Points on a hilly landscape, in no order, each with its height.
From any point a climber steps to the highest of the 2 points nearest to it. It stops when none of these is higher. Distance is the straight distance between rows; heights are no part of it.
<867>: [100  94 139 131 138 122 139 153 103 127 150 160  53 125  84  73  94 146
 131 186 120 116 119 101 152 132 148 134 150 117 111 137 140 129 126]  h=338
<663>: [101 119 182 105 135  99 153 132  85 111 132 115 107  98 141 147  89 125
 119 137 108 115 153 150 104 128 113 106 181 115  95 116 204 131 136]  h=125
<1396>: [118  93 143 107 156 123  80 110 174  92 138 120 130 158 132 167 106 175
 173 123 102 135  67 161 179 122 120 191 137  92 135 102 161 137 152]  h=417
<1103>: [129 178 170 106 100 100 174  92 109  76 130 108 161 118 122 133 146 121
 168 109 173  88 185 132  81 162  76 135 103 111 152 131 133 117 126]  h=212
<1638>: [134 140 163 158 140 145 123 139 100  63 173 101 175 135  95 112 102 159
 173  85 162  61  83 108 144 169 159 167  92 137 184 142  78 109 141]  h=354
<188>: [113  79 124  93 114  98 135 161 124  98 134 140 133 121 152 113 100  81
 113 133 146  98  68 104 124 127 138  87 145 116 117 175  79 130 162]  h=486
<419>: [120 102 143 125 147 146 138 173  96 121 161 117 103 130 103  87  85 133
 112 163 119 107 112 112 142 144 158 130 181 153 125 136 140 112 117]  h=363
<620>: [137 146 104 136 125  94 146 119 186 152 174 107 108 123  89 131 135 127
 145 171 110 125  31 103 155  71 191 146 130 189 163 124 143 194 105]  h=94
<548>: [128 103 161 121 138 146 125 145 104  76 148  96 141 126 107 101 118 134
  94 130 112  94 113 136 146  98 167 129 175 125 121 157 154 139 103]  h=398
<1280>: [165 151 130 112 118 128 148 125 136  97 127  84 165 179 124 147 143 157
 178  84 139  95 122 137 135 156  80 167 113 110 148 146  58  96 145]  h=279
<1774>: [110 203 134 179 175 147  95 114 151 126 119 139 207 140 157 133 124 139
 130 104 174 183 127 117  71 155 159 152 131 105 158 121 116 101  92]  h=479
<102>: [129 101 121 105 128 113 163 168  90 111 121 129 113 142 146 115 112 106
 128 139 134  85 118 113 126 125  97 102 147 103 105 162  78 110 161]  h=508
<1292>: [133 128 109 142 138 153 129 169 115 114 116 115 124 168 113 107  95 179
 129  95 115  91 110 112 153 172  87 139 112  80 133 160  67  89 148]  h=280
<1617>: [118  88 115 135 134 148 101 128 140 153  95 111 169 131 164 141 158  72
  94 113  94 137 156 164 143  95 154 100 187 158  83 111 156 140 127]  h=238
<1203>: [109 122 145 112 126  83 136 124 129 127 106 140  63  84 102  92 110 148
  91 147 114 130 151 113 117  56 126 100 145  76 102 144 177 154  82]  h=297
<526>: [169 113 117 145 140 172  81 114 187 125 132  89 163 172 129 139 122 187
 133  95  88 124 102 156 193 118 126 170 111 118 131 144 117 116 138]  h=411
<1010>: [130 126 127  93 165 133  76  92 164  94 129 107 148 158 123 185 156 181
 170 109 108 154 110 168 181  98  95 216 153  89 141  74 181 131 110]  h=387
<887>: [113 129 163 132  98 103 144 105 159  92 174 128  97 112  91 126  97 127
 157 119 160 113 101 135 109 137 163 126  47 113 152 181 156 159 151]  h=179
<1472>: [105 126 104 110 163  95  70 137 164 138 108 132 113 116 176 156  84 170
 119 132 122 153 115 141 126  88 113 176 144 104 159  69 191 131 122]  h=367
<805>: [118 122  90 137 175 142  67 147 168 145  98 117 156 144 191 160  94 174
 108 115 109 155 119 148 147 123 120 175 147 125 150  67 150  98 127]  h=364
<26>: [183  96 137 131 138 121 160 147 126 162 110  91 105 121 168  91 147 145
  99 172 115  98 134 143 177 104 109 124 139 123  39 149  78  93 150]  h=548
<57>: [110 114 128 144  98 116 114 123 142 149 126 158 126 105 162 140 124  72
 112 122 146 181 114 144  79 125 169  92 158 147 120 135 144 158 150]  h=501
<1610>: [ 80 119 106 135 115 131  84 123 139 154 103 190 152 115 167 159 167  80
 115 108 141 205 123 148  77 118 155 102 176 117 119  93 153 157 131]  h=559
<1590>: [147 206 150 189 114 155 136 108 126 120 119 153 150 105 115 108 130 128
 117 130 179 167 182 129  52 151 162 129  74 133 174 130 136 135 101]  h=481
<1175>: [ 96 108 145  79 153 133 126 136  56  44 149 111 136 113  47 100 182  95
 147 117 117 100  84 113 160 110 147 164 176 131 151 105 125 141  87]  h=505
<308>: [126 113 166 106  99  72 156 120 145 100 151  86  72 125  99 107  80 145
 162 135 136 102  84 116 127 128 140 140 107 137 111 179  97 122 171]  h=202
<704>: [120  95 179 114 148 138 128 125  83  46 172  87 145 121  71 120 150 113
 143 137 126  90  71 139 161  83 188 162 169 139 134 133 168 165  95]  h=445
<1492>: [106  86 134 129 105 110 119 123 128 130 137 175  99 109 153 121 101  88
  98 152 140 138  97 118 119 136 162  84 139 122 111 170 132 148 169]  h=462
<461>: [131 151 110 115  94  85 166 154  94 129 117 136  82  91 105  88 120  82
 116 151 158 127 130  78  84 111 112  92 151 157 137 128  97 140 105]  h=229
<720>: [171  99 123 128 130 123 183 165  91 132 108 120  94 146 143  83 143 146
 106 164 125  79 136 118 151 106  94 114 118 102  68 169  45  89 155]  h=530
<1520>: [ 99 131 158  99 142  66 121 134 141 111 140 114  79  69 105 110  82 139
 112 129 129 129 119 127  89  53 118 104 138  69 118 123 218 154  83]  h=320
<985>: [143 156 109 141 110  84 117 101 176 170  96 144  93 124 152 145 117 156
 135 122 122 163 155 126 122 103  93 130 120 119 127 108 138 129 129]  h=330
<1179>: [135 158  61 149 136 148 142 172 123 183 122 118 145 137 127 116 155 104
 131 126 124 141 135  94 131 141 136 125 158 193 154  91  83 119  90]  h=435
<1275>: [151 214 109 168 118 165 131 125 102 119 103 147 166 113  91 112 169 110
 107 107 160 153 183 105  75 145 138 124  98 165 186  87 100 119  65]  h=421
<1337>: [100 107 141 138 149  95 109 179  95 125  64 141 137 100 206 149  78  99
  64  97 124 121 131 163  84 108 105  99 145 117  94  94 151 125 161]  h=196
<1828>: [181 107 112  96 111 134 147 130 157 148 145  68 172 166 149 144 149 110
 155 120 117 106  88 131 177 125 121 146 136 186 112 154  59 124 168]  h=59
<1448>: [141 118 118  83 152 139  80  97 128  86  92  95 158 136 133 170 172 146
 113  88  95 134 132 168 178  71  69 177 170  93 116  96 166 133 117]  h=350
<1602>: [145  99 134 116  87 168 110  83 134 157 146 175 101 121  83 119 160  67
 113 180 122 161 143 136 123 116 172  72  78 190 140 124 157 178 129]  h=237
<76>: [100  71 159 122 136  74 115 120 143 113 114 179  75  91 177 127  99 145
  82 181 102 135  85 132 170  68 148  99 105  94  68 138 158 137 160]  h=29
<1756>: [161 169 126 150 128 135 176 191 106 142 138 118 108 143 123 103  73 135
 138 139 159 103 148 102  84 194 112 119 112 164 164 128  66  82 134]  h=255
<1080>: [148 171 106 142 115 119 142 105 153 133 173 143 115  97  68 127 147 113
 121 164 134 126  39 105 118  90 196 131  98 185 185 112 130 212 121]  h=111
<1013>: [142 123 151  94 131 116 101  86 137  66 129  85 149 132 109 151 152 141
 136  87 114 114 120 160 158  58 114 163 154  88 119 128 174 156 112]  h=318
<1383>: [111 116 158 121  98 128 120  76 154 102 153 159 154 119 147 170 139 105
 126 109 138 136 128 159 108 128 165 106  95 112 151 158 190 174 148]  h=66
<503>: [115 149 104 166  89 131 156 138 122 186  88 135 110 122 135 124 160  62
 138 152 149 139 195 144  68 136 118 102 146 201  89  84 133 132 115]  h=433
<1486>: [107  68 124  85 133  99 152 156  84  99 138 138  91 131  86  88 171 108
 152 180 129 108  79  98 172 105 144 153 180 128 101 118  80 128 117]  h=596
<1525>: [131  92 175  97 139 121 167 133  86  99 137  87 140 125 164 168 108  94
 122 135 127 101 134 178 122 142 111 115 190 141  80 133 156 123 173]  h=146
<1790>: [153 180 156 202 157 173 117  82 158 130 129 117 209 162 151 157 115 172
 129 109 166 126 173 138 115 141 171 150  73 123 164 153 124 105 107]  h=370
<862>: [135 117 120 130 127 182 128 109 130 162 145 121 111 121 102 126 161  93
 169 199 102 150 182 148 160 143 149 136 151 188 112  85 202 151 107]  h=333
<1654>: [114 116  82 124 135 140  98 104 172 160 146 157 117 181 111 143 149 177
 185 130 106 154 114 110 191 149 113 177 139 108 137 106 112 117 127]  h=478
<1413>: [144 153 131 208 100 164 136 122 139 192  98 160 100 113 127 116 126 134
  86 130 127 177 178 151  78 148 152 100  78 146 128 150 146 147 142]  h=441
<749>: [143 140 127 161 109 134 147 134 147 167 131  88 121 113 132 115 120  96
 122 149 125 138 148 131 108 123 172 113 141 222 121 122 150 144 110]  h=560
<904>: [162 178 154 178 115 183 124  78 133 106 127 138 173 147  98 135 142 172
 131 102 162 102 194 133 127 142 142 148  38 115 183 158 122 120 115]  h=336
<1560>: [131 140  87 114 101  78 118 111 143 148 101 166  90 139 135 125 137 136
 140 111 132 133 124  89 139 103  69 116 115  77 121 133  88 127 148]  h=348
<513>: [145 120 122 109 105 106 142 121 145 117 163 104 154 155 106 134 151 117
 158 120 113  96  47 104 165 132 153 157 134 187 157 141  68 150 160]  h=67
<1190>: [117 176 127 152 183 155 121 124 141 120  85 122 221 173 183 171 125 145
 118  84 136 127 153 151 100 177 112 138 112 104 148 120  99  67 118]  h=434
<1716>: [127 156  95 100  92 125 148 131 109 114 116 167 118 135  90 121 164  98
 157 119 156 118 160  94  98 159  76 116  96 116 175 127  78 124 122]  h=248
<388>: [ 78  82 135  67 137 104 136 153  63  71 132 132 101 104  51  72 162 110
 139 146 121 110 102  99 147 101 143 151 181 101 125 117 118 143  82]  h=554
<310>: [142 120 111 157  89 182  93 101 123 194 112 187 122 140 129 112 172 120
  96 128 131 186 149 132 102 153 156  84  87 143 153 140 124 158 146]  h=405
<1762>: [124  86 129 154 152 110 100 135 177 166 115 121  99 110 172 135  79 114
  83 157 110 155 112 161 128  76 177 103 148 150  89 121 175 137 144]  h=230
<565>: [102 121 148  80 148  84 111 156 110 112 157  98 109  89 113 111  82 139
 112 133 116 116 112 109  91  62 138 133 201  93 113  98 201 127  68]  h=355
<819>: [154 135  81 108 179 176 138 160  80 160  98  79 133 146 114 132 161 159
 107 102 102 120 170 133 166 112  59 156 171  94  82 114 100  98  88]  h=454
<248>: [129 205 164 201 127 155 120 100 150 135 123 135 204 122 149 127 128 135
 137 116 191 195 137 142  47 109 196 139  95 125 148 139 132 141 116]  h=555
<1031>: [146 119 132 139  92 116 150 104 158 158 118 100  99 102 128 117 125 102
  91 153 119 146 148 127 116  86 172  93 115 187 101 164 138 151 130]  h=623
<22>: [ 94 125 105 122 135 112 117 162 105 126 124 159  83  87  96  74 110 121
  82 143 136 147 131  82 113  98 153 108 173  98 126 138 144 154  71]  h=268
<1256>: [131 155 125 181  77 148 139 116 128 186  93 159  97 110 122 116 152  87
 111 150 148 177 182 145  52 148 141  96 101 194 111 115 131 142 137]  h=477
<1686>: [ 88 141 195 123 147  67 133 125 123 114 124 124 110  65 164 168  75 134
 123 118 125 142 153 163  76 112 118 100 130 116 116  98 230 137 127]  h=103
<1380>: [147 163 114 153 119 127 137 126 139 157  83 163 130 151 141 139 123 184
 125  95 113 133 169 114 140 161  70 126  86  88 146 139  98 111 137]  h=281
<1570>: [138 139  88 124 113 102 131 101 152 171 136 140  77 169 111 126 149 161
 196 152 121 143 134 102 173 125  80 170 141 118 109 103 105 116 139]  h=506
<596>: [155 133 112 132 133 148 166 118  93 180 134 121  97 142 135 139 173 109
 179 182 125 129 181 134 165 162  71 147 149 151  75  91 136 122 146]  h=416
<906>: [124 145 131 160 130 140 155 118 157 173 152 140 103 148 135 133 107 144
 172 188 133 149 166 128 122 198 138 144 123 178 142 106 143 104 139]  h=524
<468>: [151 155  97 124 117  97 127 110 178 172  89 125 152 158 172 168 144 122
 149 111 136 152 160 137 105 119  91 134 130 138 137  96  92 103 138]  h=352
<735>: [153 132 180 120 130 123 139 135  76  86 159  64 113 145  75 108 117 154
 171 109 141  89 102 128 121 147 110 187 145 112 132 132 123 113 119]  h=309
<686>: [101 125 187 126 136  95 129 100 148  93 130 148 151  92 175 183  95 125
 128 111 124 139 141 175 108 132 137 109 101 109 130 126 217 154 146]  h=84
<1718>: [162 156 109 151  93 122 106 110 192 181 128 142 134 131 157 132 124 145
 131 113 153 208  97 125  89 114 158 125 105 146 150 142  95 143 141]  h=10
<571>: [114 106 121 124 144 120  83 103 168 143 120 175 121 162 151 176 123 187
 165 132  87 158 101 135 203 120  92 176 105 103 124  92 156 137 156]  h=444
<1685>: [177 156 130 166  94 160 109  89 179 162 131 128 162 143 152 143 136 155
  97  85 155 179 127 157  94 109 183 116  51 127 149 169 123 154 137]  h=22
<738>: [146  93 112 114  95 164 116  96 122 159 114 139 131 146 107 108 194 107
 111 146  96 128 159 123 174 112 127 108 125 143 120 153 121 144 135]  h=329
<836>: [145 108 105 123  86 175 110 101  99 176 110 184 136 147 121 126 195  67
 105 137 135 147 172 133 108 155 126  64  90 163 152 118  97 145 151]  h=377
<959>: [127 148 185 145 166 123 109 143 114  98  73 112 200 133 201 171  88 166
  95  83 111 124 162 178 114 140 101 147 107 120 136  89 173 103 135]  h=447
<789>: [112 137 125 105 118  88 133 146 129  76 154 112 167 113 114 108 137 113
 162  66 171  90  79  89 103 146  94 126 110 101 168 148  83 127 125]  h=269
<1599>: [138 149 115 127 107 115 168 131 136 158 161 128  90 133 108 127 113 116
 196 205 148 136 133  99 125 178 121 141 136 223 138  78 114 107 130]  h=579
<1095>: [112 151  38 111 132 110 123 159 122 152 115 163 112 125 140 129 141 117
 139  98 154 160 113  81 109 112  91 113 139  85 137 121  64 117 105]  h=368
<1082>: [140  93 134 138 130  88 151 124 153 157 137 124  42 115 121  73 140 181
 126 202 112 123 117 115 181  73 143 136 132 113  55 138 113 106 123]  h=529
<1503>: [136 194  76 129 140 180 153 158  89 111 113 143 162 119  96 124 174  95
 117  83 141 124 149 103 100 147 110 113  98 153 198 109  56  96  76]  h=376
<252>: [135 101 109  83  84 167 117  89  97 130 121 172 136 152  91 137 206  67
 130 141 118 123 163 124 146 134 110  92 114 153 148 120 108 143 145]  h=353
<727>: [ 93 144 144 139 133 102 184 163  60 139  93 184 113 108 163 146 119  97
 135 123 136 122 193 128  78 173  80  84 117 110 113 111 145 127 146]  h=216
<1547>: [160  76 130 112 132 132 152 149  88 127 129 132  75 129  63  64 196 114
 146 199 123 114 112 107 189 122 134 163 136 144  82 108  55 116 116]  h=568
<1807>: [124 156  82 108 165 176 147 173  53 122 101  85 148 135 113 124 136 145
  89  70 105 108 180 134 115 113  85 121 170  91 120 121 107  85  67]  h=399
<1573>: [152 140 133 126  74 161 136  55 144 161 122 149 106 121  87 145 174 100
 143 175 118 155 200 158 112 136 136  95  52 193 132 114 180 162 129]  h=266
<355>: [ 84  87  90 110 137 137  94 116 117 128 114 179 142 134 156 159 150 106
 107 120  98 146 125 127 167 124 125 104 171  96 109 107 156 142 135]  h=556
<1496>: [159 134 120 120  95 119 161 118 139 153 145 100  94 153 100 118 135 129
 195 171 135 124 124 106 152 147  98 159 129 187 121 123  91 119 150]  h=539
<552>: [ 84 130  69 114 172 182 139 177  66 128 129 124 148 140 128 139 128 120
 112  95 114 121 168 137 131 154 116 126 178 115 133 107 115  93  84]  h=347
<189>: [138 150 105 107 112  79 130 104 179 124 159  99 140 137 108 144 154 137
 166 121 109 118  43  92 155  82 145 159 164 178 162 109 108 173 109]  h=79
<1009>: [155 102 129 133 129 101 164 141 104 153 146 118  37 130  95  55 169 153
 155 216 129 114 115 102 179 116 127 165 138 132  56 118  82  99 123]  h=549
<1498>: [116 145 141 131 105  92 126 110 143  82 159 124 107  98  70  93 129 128
 164 101 158 113 110 104 108  94 131 136  88  93 166 151 155 170  98]  h=162
<1069>: [166 111 126 124  97 113 153 112 148 171 103  88 110 116 141  98 144 114
 106 160 114 121 157 127 149  90 130 105 128 168  73 160  97 123 140]  h=578
<933>: [136 100 150 121 104 146 143 119 119 102 125 142 107 105  87  92 140  93
  78 162 111 120 155 130 133  96 170  96 116 152 132 165 151 157 116]  h=194
<1726>: [101 177  95 136 157 158 141 167  82  92 126 117 190 109 141 134 146  99
 118  66 162 113 133 120  88 155 127 115 140 124 181 117  97  94  72]  h=334
<683>: [170 100 120 113 165 154 117 131 109 142  96  85 127 150 107 123 180 154
 110 123 101 119 130 142 194 106  74 168 168  95  69 137 102 118 104]  h=489
<876>: [161 129 138 131 103 184 141  82 149 150 144 111 113 132  79 135 165 111
 162 181 101 141 179 164 155 130 141 135  86 183 123 122 191 155 127]  h=295
<815>: [ 81 134 105 114 155 164 134 163  76 103 138 177 138 121 108 126 126 102
 124 122 138 117 174 121 113 198 119 120 142 109 161 106 130 114 117]  h=304
<1057>: [ 80  94 116  88 150 111 133 131  93 115 133 169 137 137 164 179 135 103
 157 135 117 129 128 139 157 140  97 123 189  99 100  87 162 135 153]  h=507
<625>: [158 130 173 141 121 144 149 127 119  86 177  89 133 160  98 122 102 151
 172 123 144  90 108 140 140 180 141 173 109 159 150 147 100 109 162]  h=332
<1222>: [140  89 143 125 143  92 148 116 164 158 118 105  50 124  78 106 151 182
 144 192  96 148 113 151 188  39 136 159 121  89  70 131 158 143  97]  h=504
<1793>: [108  66 151 129 164 144 127 153  92 126 109 137 130 107 157 116 119 131
  62 161  84 121 146 150 162 106 157 102 196 113  63 123 181 133 118]  h=195
<1162>: [100  97 126 133 157 128 108 157  86 121  63 145 149 112 171 135 117 111
  50 102  86 126 160 153 132  94 120  88 172 101  81 102 164 136 122]  h=221
<546>: [113  87 140 103 148  89  97 120 136 115  95 114 126 100 180 149  97 112
  83 137 105 136 124 168 129  59 136 121 174 131 102  98 192 143 143]  h=256
<626>: [152 148  93 130 145 116 167 144  78 181 144 116  45 142 102  68 152 154
 142 198 125 119 168  91 162 123  85 158 149 126  52  97 102 100 108]  h=525
<1281>: [126 148 150 161 105 107 153 126 152 151 144 132  74 103 138 136  69 140
 129 149 153 146 135 128  85 179 149 102  89 151 132 165 127 115 173]  h=224
<1787>: [135 162 142  95  95  95 168 140  90  74 136 111 117 107  77  91 129 104
 160 113 163  83 151 100  83 147  72 121 108 127 159 125 105 124 120]  h=231
<1208>: [103 134  83 106 128 107 138 175  74 123 120 171  79  96  84  66 133  96
  99 147 150 128 131  59 114 111 116 104 146 108 132 128  82 135  91]  h=247
<716>: [124  65 115 138 127 121  99 119 155 163 109 149 128 115 172 118 143  91
  77 157 102 147 120 137 150  75 176  88 168 141  80 132 141 142 135]  h=213
<121>: [138 155  86 119 148  80 167 166  86 178 153 118  52 151 142  97 101 157
 146 175 133 111 140  85 118 105  83 132 163 106  67  90  98  77 124]  h=498
<1023>: [185 164 154 161  93 181 130  91 140 123 140 148 135 147  86 113 125 149
 113 114 141 113 181 137 115 173 143 126  19 153 174 158  97 121 149]  h=313
<1408>: [118 102 156 129 104 139 119  90 138 119 126 171 129 137 129 157 131 134
 119 118  92 128 127 152 155 131 128 107  93 107 132 167 176 167 161]  h=54
<523>: [117  95 167 120 128 101 157 108 141 129 149 103  75 106 129 148 104 133
 129 187 114 126 130 145 146 111 149 105 145 157  72 157 170 133 169]  h=13
<55>: [138 142 108 164 103 129 132  90 169 219 122 149 108 140 160 139 154 127
 171 169 120 160 173 126 130 162 129 123 109 173 110 104 133 120 144]  h=476
<453>: [129 121 128 110 138 114 122 146 115  92 130  88 128 167 102 119 116 168
 179  86 129 103  79 119 142 156  86 174 134  75 133 131  80  99 138]  h=292
<301>: [132 116 148 125 106  88 135 120 171 135 149 125  91 130 153 143  59 144
 139 133 141 122  93 126 130 152 131 120 104 134 115 167 101 114 194]  h=211
<658>: [128 118 138  88 157  92  95 147 130 124 139  87 123 122 162 155  72 156
 130 133 121 123 107 146 117  92 107 168 194 120 128  67 180 103 124]  h=403
<1690>: [153 159  93 149 121 131 159 109 142 221 119 127 119 160 170 141 168 127
 205 178 122 139 186 126 148 170  86 139 114 158  90  84 108 102 153]  h=443
<1201>: [ 94 147  30 127 140 145 133 154 111 176 134 170 116 146 126 134 159 116
 145 122 141 163 147  86 136 142 113 133 145 129 147  98  66 104  91]  h=395
<518>: [117 132  95 122 115 132 102 117 148 135 135 130 187 134 155 166 177  83
 128  91 131 157  92 124 123 116 165 117 170 175 164 111 122 145 102]  h=342
<774>: [139 115  92 145 145 159  68 134 184 140 105 129 157 166 173 153  99 178
 105 101 100 138  93 132 171 143 112 152 106 107 148 119  99  95 154]  h=389
<1406>: [138 142 137 121  83 145 101  95 123  82 153 158 134 117  66 111 164 104
 127 100 146 118 114 107 122 111 155 119  67 126 186 154 123 171 116]  h=144
<1295>: [ 85  68 154 111 129 114 108 148 131  58 160 140 152  95 142 101  85  91
 104 109 145  98  58 115 114 160 144  92 132  88 123 174 145 154 159]  h=455
<1215>: [158 114 110 141 101 145 110 123 155 167 103  96 183 145 166 139 155  87
  93  85 116 132 140 152 120 112 156 100 133 180 113 146 102 138 140]  h=272
<834>: [158 143 135 155  99 147 126 111 151 121 138 125 128 116 114 121 115 122
  79 103 144 140 127 145 113  85 180 101  74 119 143 191 154 171 118]  h=34
<1235>: [ 88  86 127  89 152 128  87 137 141  76 145 124 146 147 142 155 106 143
 161 108 113 116  63 136 164 151 111 162 166  82 125 106 137 118 149]  h=438
<1164>: [121 150 180 163 150 166 117 113 119  71 176 145 208 123 118 129 104 134
 160 117 195  85 122 108 118 186 169 150  74 134 192 150  99 109 137]  h=385
<773>: [143 182 142 161 181 150  97  93 181 125 109 123 211 183 172 161 106 188
 129 109 133 137 137 134 128 166 124 166  91 104 160 130 110  77 124]  h=406
<606>: [ 85 118 108 134 133 126  92 113 131 139  92 179 133 110 146 155 153  98
  95  99 108 181 157 147 113  99 140 103 171 101 117  97 201 173 102]  h=638
<1106>: [123  94 154  67 138  87 101 108 141  72 118  92 132  98 138 137 121 119
  95 130 110 118 115 161 136  26 133 136 175 101 108 121 195 156 109]  h=285
<1558>: [152 162 129 120  86 108 131  80 138 104 163 147 119 101  58 122 163 108
 136 125 147 114  48  93 114  87 179 132  51 165 185 135 105 211 131]  h=127
<645>: [112 102 174 110 108  89 160 102 165  88 172  89  76 139  82 149  89 139
 180 128 141 115  73 145 136 135 187 143  52 128 118 189 147 142 196]  h=191
<941>: [125 121 141 112 107 156 118 105 114  89 149 181 103 109  52 112 147  67
 112 166 116 138 149 129 129 103 166  94 108 154 154 117 174 174 101]  h=214
<21>: [122 145 157 134 129 112 171 159  87 112 107 141 135 103 152 122  95 125
 115  98 141  92 170 132  80 191  76  89 101  91 138 149 131 119 156]  h=234
<448>: [ 99 100 190 109 135 101 160 155  79 120 151 119  44  87  81  89  85 160
 115 187 118  99 131 117 110 111 137 125 161  99  86 140 171 112 112]  h=316
<670>: [129 143 118 132 140 142 148 194  98 114 141 132 113 149 103  92  77 156
 143 112 149  85 119  97 114 198  98 136 107 104 169 149  66  84 137]  h=270
<197>: [ 86 148  85  91 156 103 143 183 103  97 152 118 153  95 110 100 135 114
 150  68 164 108  87  74  88 135  77 117 142  92 165 122  91 116  80]  h=253
<742>: [124 113  69 132 121 158  69 132 163 151 118 149 145 155 146 134 129 143
 103  91 118 156  65 103 161 127 131 122 124 111 147 146  68 111 125]  h=369
<829>: [ 94 119 162 150 148  96 140 157 139 142 167 132  38 118 104 113  34 187
 155 167 124 118  90 119 126 145 138 129 102  94 116 154 167 117 150]  h=197
<1287>: [104  83 177  74 137  93 139 162  86 105 144 105  99  92 106  96 110 145
 102 160 115 102 107 120 117  77 138 137 215  89  83 120 162 117  82]  h=322
<1317>: [122 137  73 135 116 177  97 122 143 156 120 144 171 154 136 145 176 119
 113  84 121 159 119 119 141 139 139 116 135 142 167 133  96 111  99]  h=384
<1723>: [112  77 159 104 130  99  96 116 156  97  95 151 116 101 163 144  87 140
  76 137  92 126  85 145 162  71 128 117  88  90 102 154 162 164 169]  h=35
<223>: [133 167 145 160 156 141  94 112 143 111  58 124 218 143 191 173 135 153
  81  62 120 132 171 178 106 133 112 138  95 109 143 107 139 102 125]  h=473
<845>: [145 148 100 147 132 143 130 143 136 171 126  76 156 115 126 112 164  99
 129 138  98 127 130 116 146 114 168 130 179 221 134  91 141 155  85]  h=492
<1237>: [102 193 151 163 182 162 110  98 128 102 143 142 211 149 139 131 117 137
 149 121 182 128 136  95 100 192 141 154 102 104 185 146 110  84 105]  h=429
<1116>: [144 114 146 117 100 117 114  89 149 112  98 143 126 117 124 132 126 137
  77  98  97 124 134 143 139  76 127  98  86  84 121 183 152 167 141]  h=45
<1088>: [119 132 135 171 131 115 145 151 156 161 165 138  39 116 121 109  46 159
 136 181 143 142 110 106 115 156 160 107 115 148 130 158 136 112 148]  h=210
<1249>: [125 158 137 163 115 110 176 159 125 156 129 135 101 124 152 125  77 110
 141 157 173 141 148 123  54 200 135 108 122 170 140 128  93  94 154]  h=240
<827>: [120 150 142 159 145 183 125 143  92  92 130 156 152 133 108 118 119 149
 104 103 125 106 185 138 125 194 132 127 110 102 171 132 148 111 123]  h=274
<303>: [147 159 159 104 157 104 112 132 127 103 114  81 182 135 178 164  96 170
 129  98 136 104 143 164 100 127  80 166 139 102 145  83 149  84 134]  h=493
<1145>: [166 120  98 131 102 176 112 106 132 189  84  99 171 147 142 122 200 100
 114 109  86 124 186 144 162 119 115 103 123 151 106 145 111 136 133]  h=302
<640>: [195 115 122 126 141 155 129 128 125 147 115  54 128 170  87 116 185 139
 156 113 118 113 109 129 192 137  79 190 137 138 101 155  61 122 121]  h=461
<561>: [174 125  88 118 119 152 150 140 156 156 124  92 198 180 176 168 155 108
 155  94 126 115 125 134 123 141 113 123 116 176 145 147  47 100 152]  h=50
<1255>: [193 141 129 150 120 173 122 117 147 130 142  62 155 169  91 110 159 169
 152  98 109 106 121 132 186 131 125 180 106 157 136 159  89 119 126]  h=439
<140>: [125  70 158 118 158 174 138 150  76  98 116  99 169 128 151 137 132 100
  74 136  96 102 141 174 155 138 141 104 204 127  81 141 161 125 142]  h=171
<1131>: [106 116 161 113 110 100 161 124 142 104 176  98  79  99 112 149  86  97
 135 178 147 126 112 128 106 124 186  96 128 200 119 160 168 146 155]  h=1
<848>: [109 157 152  99 167  92 105 153 131 114 161  95 164 116 155 141  70 172
 147 108 144 113 121 118  77 142 106 168 166  86 147  66 168  81  95]  h=446
<349>: [ 70  80 152  73 153  97 128 148  93  85 163 138 127 124 138 147 107 115
 176 133 132 103  86 130 135 160  92 139 191  76 102  99 163 133 154]  h=468
<1194>: [156 147 131 161 107 179 130 119 124 142 108 157 142 167 108 120 134 175
 116 105 111 110 169 127 146 199 102 132  58 113 164 165  89 102 163]  h=296
<1307>: [138 111 157 178 141 154 104 141 160 131 106 149 144 126 174 160  62 157
  63 105  90 155 109 171 142 122 158 103  61 102 123 153 183 156 155]  h=371
<538>: [105 142 157 150 142 136 130 144 106  93 119 163 151 108 131 112  99 165
 112  82 127 104 146 118 113 199  90 115  84  68 149 153 150 129 136]  h=251
<1144>: [112 108 126 130 115 142  89 135 147  90 152 147 170 116 159 131 105 111
 106  93 148 134  69 119 114 167 152 105 119  97 151 169 119 140 153]  h=425
<462>: [142 190 101 132  97 130 132 100 138 146  88 163 145 142 118 129 174 146
 129  95 153 153 176 105  91 160  83 125  80  89 176 144  86 119 108]  h=264
<745>: [ 54 149  69  90 166 141 124 163  99 103 156 138 168  96 135 131 137 100
 135  70 159 140 111 109 103 152 112 129 160  95 164 107 110 108  53]  h=288
<851>: [139 118 139 133 150 165 145 115  95 169 135 107 101 121 117 143 160 118
 159 175 108 141 188 151 165 159 102 156 180 155  79  89 195 145 115]  h=378
<1563>: [115  88 152 154 141  97 133 117 140 153 149 158  75 119 178 134 103 142
 112 188  95 132 100 132 180 117 150  93 109 142  51 150 150 112 196]  h=21
<1326>: [142 167 113 169 117 115 132 144 183 208  88  93 151 150 173 138 142 108
 149 117 140 150 173 152  80 128 115 136 142 195  99  82  96 109 113]  h=382
<1157>: [107 118  91  86 127 113 101 134 154 102 131 131 185 138 173 176 142  89
 148  88 145 137  79 125 124 127 123 121 160 121 159 115  98 114 125]  h=308
<673>: [115 148 103  94 141 102 131 151 135  79 154 104 196 127 154 156 139 105
 159  69 152  90  49 107 124 127 115 128 143 130 176 132  66 117 119]  h=287
<529>: [128 114 145 169 123 153  98 141 144 114 123 156 152  98 178 129  71 132
  70  96 132 162  89 149  90 155 167  93  95  90 125 171 146 155 174]  h=396

Call two points neighbours if one is among the 2 nearest of the other. Go from one point of each pair to the other, from neighbour to neighbour, staying as high as possible. Name the lowest point that can't be avoided.
<683> / <1031> => <561>
<303> / <683> => <805>
<1031> / <1599> => <1396>
<1162> / <1599> => <1337>
<223> / <303> => <959>
<1317> / <683> => <742>
<1486> / <565> => <448>
<606> / <1031> => <1492>

Where does a climber stop that starts at each point below?
<1307> => <1031>
<523> => <1162>
<1685> => <1162>
<1787> => <223>
<1103> => <683>
<941> => <1599>
<716> => <1256>
<561> => <1256>
